Each row is a point on a tangle of strands that fork, close into loops and nearly touch. The rows are in no order.
Points whose rows are less than 45.9 apart are linked; no others are.
J_672: [ 18  -5 -24 -25  14 -22  25 -28  -2 -14  12   2 -15  -2   1  11 -15  10
  16  -9   2]
J_19: [ 16   1  30   9 -16  21   2   0 -30  21  14 -39   4   4  -5 -11 -20   1
  -7   9 -18]
J_392: [ 24 -12 -10 -32  16 -14  23  -7  11 -26   1  16  -7 -22  -3  11  -4  -4
  10 -19 -16]
J_620: [  7 -10  -9 -24 -12   2  14 -17  17  -4  17  -1  -1  -7 -21   4   7  -2
   7 -14  10]
J_698: [-13  11  -8  -8   5  -9  -2 -21   6 -35   6  12 -10   5  -8   6  22 -16
  12  -3  -2]
J_625: [ -6  -1 -12   1   8  16  -7   8   8  -3 -26  -1   4   5   8 -11  24 -11
  -9  -2  23]
J_461: [ -9   7 -12   7   8  13 -10  17   9   9 -28  -1  -7  17  11  11   9   2
 -10  -3  28]
J_961: [  4  15  -1   0 -12  -7  -8  14  29   2 -17   8  -1   4   0  15  21   3
 -11  -7  -4]
J_897: [ -6  30   9   5  -2  18 -15   8  -2 -11  13  -7  19  13   0   0   9 -28
  11  25  -3]
J_252: [  7   8  -1  -5 -17  -8  14   6   2  11   4  25  -7  16  -9   1 -17  35
  -9   2 -12]
J_733: [  8  -8 -17   1  -8 -16  10  -1  -6 -18  -3  16  20   3  11 -12   3  11
   4   1 -12]
J_822: [ -5 -18 -18 -15  -3  -7  10  -6  -2  -5   3  25   0  -4 -18   0 -36  21
   1 -14   7]
J_96: [ 12 -24 -11  -5   5 -20  -4   3  18  16 -13  20  -3 -13  -2   1  -9   9
  -6 -20   5]
J_70: [ -1 -21  18   0   0   2  13 -10 -16  36  14 -12 -13   4  -5 -20 -20   4
  -6  -2  15]
J_410: [  8  -7 -31   5 -16  11  -3  10  -4 -15 -16 -11  22  -6  -1 -24  -2  21
   3   5   9]
J_460: [  4 -13  -5 -21  12  -2  18 -13  13 -12  -8  10 -10  -9 -10 -14  21  -3
 -11 -16   6]
J_63: [  0  19   6   3   9   0 -11   5   0 -13  11   1  12  17  10  -2  28 -35
  15  17   1]
J_390: [-11   3  28  17  14  24 -15   2 -13  -3   5 -17  11 -14  -2 -13  -7 -41
  -2  27 -14]
J_51: [ -8 -12 -22  15 -12  15  -9  10 -18 -15 -11 -23  18 -17   4 -22 -11   7
   8   7  21]
J_210: [ -5   5   7 -19 -16  15   9 -14  10   4  21 -14   0   6 -22   3  14 -18
   7  -4  14]
J_602: [ -6   6  21  -5  10  15  -6 -10 -15 -13   8 -10  11   7  -2 -40  22 -32
  -5  15 -10]
J_58: [  1   1  -5 -11 -16 -12   7   1   4 -23   6  26  15  -4  -4   3  -5   1
   4  -1 -29]
J_590: [ -5   8  17  -6  -4   8  10   6  17  15 -12  17 -27  -2 -19  -5   2  23
 -31  -5  -7]
J_347: [  4  15  -2  15 -12 -10  -2  12 -19  14   0  -8   6  26  15   8 -15  27
   3   9  -6]
J_876: [-22  -1   3   7  -6 -17 -11 -13  -1 -17   5  19  -5  -2   7  10  -1 -12
   8   1 -16]
J_57: [  7   2   5   6   2  18   1   9 -10  43  10 -16 -15   1 -11  -4 -25  33
   0   5  18]
J_987: [ 19 -12 -20  -8  -7 -13  14  13  -5  -9  -6  24  18   1   1 -11 -20  25
   4  -5  -8]
J_497: [  6  11 -14   4 -19  14  -7  11  -2 -19  -5 -16  28  -9   0 -20   5  21
   1  13 -13]
J_572: [  7 -23 -17 -22  19 -18  19 -23  -9  -6   9  15 -14  -6  -9   0 -28  17
   6 -17   6]
J_249: [-22  -5  23  14  10   9 -16  -6 -10  -5   6  -2  -1  -5   8   2  -3 -37
   7  14  -7]
J_99: [ 16  -6   6   6   6 -18   1  13  12  44  -7   6 -13  12  13   9   3  10
  -5  -7  22]
J_686: [-12  11   6 -11  -3  -2   1 -18   4 -13  13  -2  -7  11 -13   6  23 -25
   7  -4   7]
J_275: [ -2   4   0  24  -4 -15 -14  17 -15  11  -8  -9   6   2  22   9 -21  20
  -1   2 -11]
J_313: [ 16  11   0  18 -15  -8   6  15 -35  13   3 -19   2  23   7 -11 -21  39
   1  14  -3]
J_260: [  7   5   3  13  14  -3  -8  21   3  35 -17  -3 -13   8  14  10  -4  28
 -15  -3   9]
J_891: [ -5   7   3 -14   4 -18  16 -14  13 -26  -6  20 -19   6 -20  10  19 -10
  -2 -18  -7]
J_763: [-16  22   9   6   2   3 -10  14   9   7 -21   2 -10  13   7  15  11   4
 -18  -4   2]
J_608: [  3  13  11  -1  -7   8   7   5   7  23   2  19 -29   1 -20   0 -18  42
 -18   0 -11]
J_240: [  7  16   0   6 -19 -13   5   7  -8   3   0   7   8  20   6  -1 -10  30
  -8   7 -24]
J_923: [  5 -20 -22  10  14 -17  -8  -4   2  -5  -5   2   0  -3  29  10  15 -13
  18  -6  15]
J_730: [ -1   8   7  -6 -18  -2   1   4  19  25   8   4 -16   3 -17  19 -10  16
  -7  -7   4]
J_978: [-16   5   0  23   6  18 -26  16   0  -7 -10 -12  13 -18  16  14  -4  -9
   5  17  -1]
J_78: [ -1   2  10  10  20  26  -7  18  -6  31   1 -27  -9  -7  -6  24 -21  19
 -16  -7   7]
J_565: [ -6 -22   3  -6   4 -11   0   0  13   9 -12  15  -2 -23  -5  -9 -14   8
 -21 -16  -7]
J_450: [  0  14  15  12   0  33 -11   9 -23  -2   6 -37  14  -9  -6  -2 -11  -7
  -3  16 -16]
J_942: [-10  -3  -7  -8   9  -1  -9 -23  13 -42  14  12  -5 -19  -7  -1  20 -18
  18   7  -9]
J_139: [-11   0  15  19  16   7   1  -1 -12  10   3  -7   9  -1  10  19 -14 -43
   4  13   6]
J_997: [  5   6   9   3   6   7  -2  15  18  29 -19   4 -21   0   0   0  10  24
 -23  -6   9]
J_23: [ -6 -15 -12   6   0 -12  -3  -5  -4   0   4  -2   8  -3  15   1  -1  -6
  13  -5  11]
J_73: [ 17  -2 -25 -11  -5 -17  12 -13  11  -6  11   3  -2  14   2  19  14   2
  22 -11  18]
J_192: [ 26 -12  -9  -1  -2 -21   2   8  17  33  -3  18  -4   4   0   6  -6  23
   1  -9  12]
J_361: [-19  12   9  17  -7  -9 -22   4  -1 -14   0  12   7   3  17   7   8 -14
   9  15 -17]
J_247: [ 17  -7 -33 -22  13  -9  16 -29   6 -15   5 -10 -13  -1   3   8   3   4
  17 -10  19]
J_990: [-10 -17  -3   0  -1 -21  -4 -17  11 -22  13  20  -6 -24   1  20  -5 -12
  14  -9 -16]
J_830: [ -5 -11  -6 -12 -14   1   1  -7  21   8   5   3  -2 -10 -18   8 -11   5
  -4 -16  10]
J_364: [ -3  13   8 -10   7  11  -1  -1   5  -8  -6  -3   9   8  -1 -31  36 -17
 -11   8   2]
J_979: [ -4   8   5  -4 -14 -14  12  -7   4   9   6  13 -14  22  -7  13   4   4
  -4  -8   7]
J_768: [-17   9   8  27  -4 -10 -19  12 -14   0  -7   0   6   4  23  13 -14  -2
   5  12 -19]
J_254: [  6  -3  11  10 -15  16  -3   8 -23  13  11 -43  13 -16  -5  -7 -23   4
   0   8  -6]
J_722: [-13  -9   0  -5 -10   1   3 -17  -9  -6  14  -6   7  -3  -2 -12  -2 -10
   5   1  -4]
J_813: [ -1 -10   6   1   6  10  14  -1 -12  39   9  -3 -19  12  -7 -10 -18  13
   0   3  35]
J_278: [  0 -11 -20 -18  19  -5  11 -25   7 -21  -7  -2 -20  -8  -2   3  14  -8
   3 -15  17]
J_48: [ 12 -19   0 -23   0  -2  17   7  11  -5  -5  26   5 -20 -14 -13 -11  10
 -12 -16 -12]
J_955: [ 13   1   9  10   8  27  -1  17 -14  30   8 -34  -4  -7  -8   2 -13  30
  -8   3   7]
J_911: [  4   5   8  16  17  -1 -15  12   5  -3   0   1  17  -1  24   5  25 -38
  15  21   4]
J_551: [ 18   7 -11  -9  -4 -21   9  -7  20 -11   4   4  -4  10  -3  18  33 -10
  16 -13   5]
J_737: [-12  25   8   3 -12  25 -12   2 -12 -10   6 -18  12  11  -5  -3  -4  -2
   0  16 -10]
J_743: [  7 -13  -4  20  14 -10 -12  12   0   6 -11  -2  14  -6  36   2  19 -22
  12   7   7]
J_269: [  7 -16  26   8 -16   1  11 -10 -33  25  13 -25  -3   8  -3 -22 -29   0
  -4   2  -4]
J_798: [-16  20  11  30  15  10 -25  19 -13  -7  -8  -6   7  -1  19  22  -6  -7
   1  18 -19]
J_787: [ 10  -9   0 -20  -1 -22  14 -22   8 -19  19  12  -8 -21  -8  17  -3 -11
  11 -15 -24]
J_18: [-10  -6  -8  20   2  14 -19  18 -10  -7 -19 -21  12 -22  13 -10  -7   5
  -3   6   6]
J_814: [  7   3  -6 -12   2   0  -1  -7  15 -19  -6   7  13  -2   0 -20  39 -12
  -2   2  -3]
J_346: [-16  11  12  12  10   6  -6  10  -4  12 -11  -4   2   8  12  17   0 -19
  -8   4   5]
J_488: [  6   6   2  -4  -3  -8  -2   1  25  -2 -12   5  -1   2  -1   4  37 -15
  -2 -10   4]
J_583: [-10 -10  -6  -8   9   7   8  -5   7  -1 -17   6 -11   5  -2 -16  18   2
 -15 -12  22]
J_930: [-10  10   7  -6 -19  11   0  -7  -3  -6   5  -5   8   7  -9 -14   3   0
  -6   6 -15]
J_883: [  2 -11  -5 -25   1  -4  20  -3   3 -27   0  30  -1 -11 -13   1  -9   1
  -1 -16 -15]
J_17: [ -9   9  23   5  16  28  -9  -7 -18 -11  14 -11  11   7  -9 -27   4 -47
   2  24  -5]

A piece is all that can be reached along the links. How many separate loops has the piece of each point below (a circle has one, a figure eight two, a Y none), and how many tips (points with one link)?
J_737 | loops 1, tips 1
J_390 | loops 2, tips 1
J_410 | loops 1, tips 3
J_210 | loops 0, tips 3

A fork is a point with three links, a tip a point with one. Leave the first point through the second and follow the links. Name the first fork or tip that comes.
J_96 / J_192 | J_347
J_450 / J_254 | J_78
J_814 / J_364 | J_763
J_78 / J_955 | J_737
J_240 / J_252 | J_883
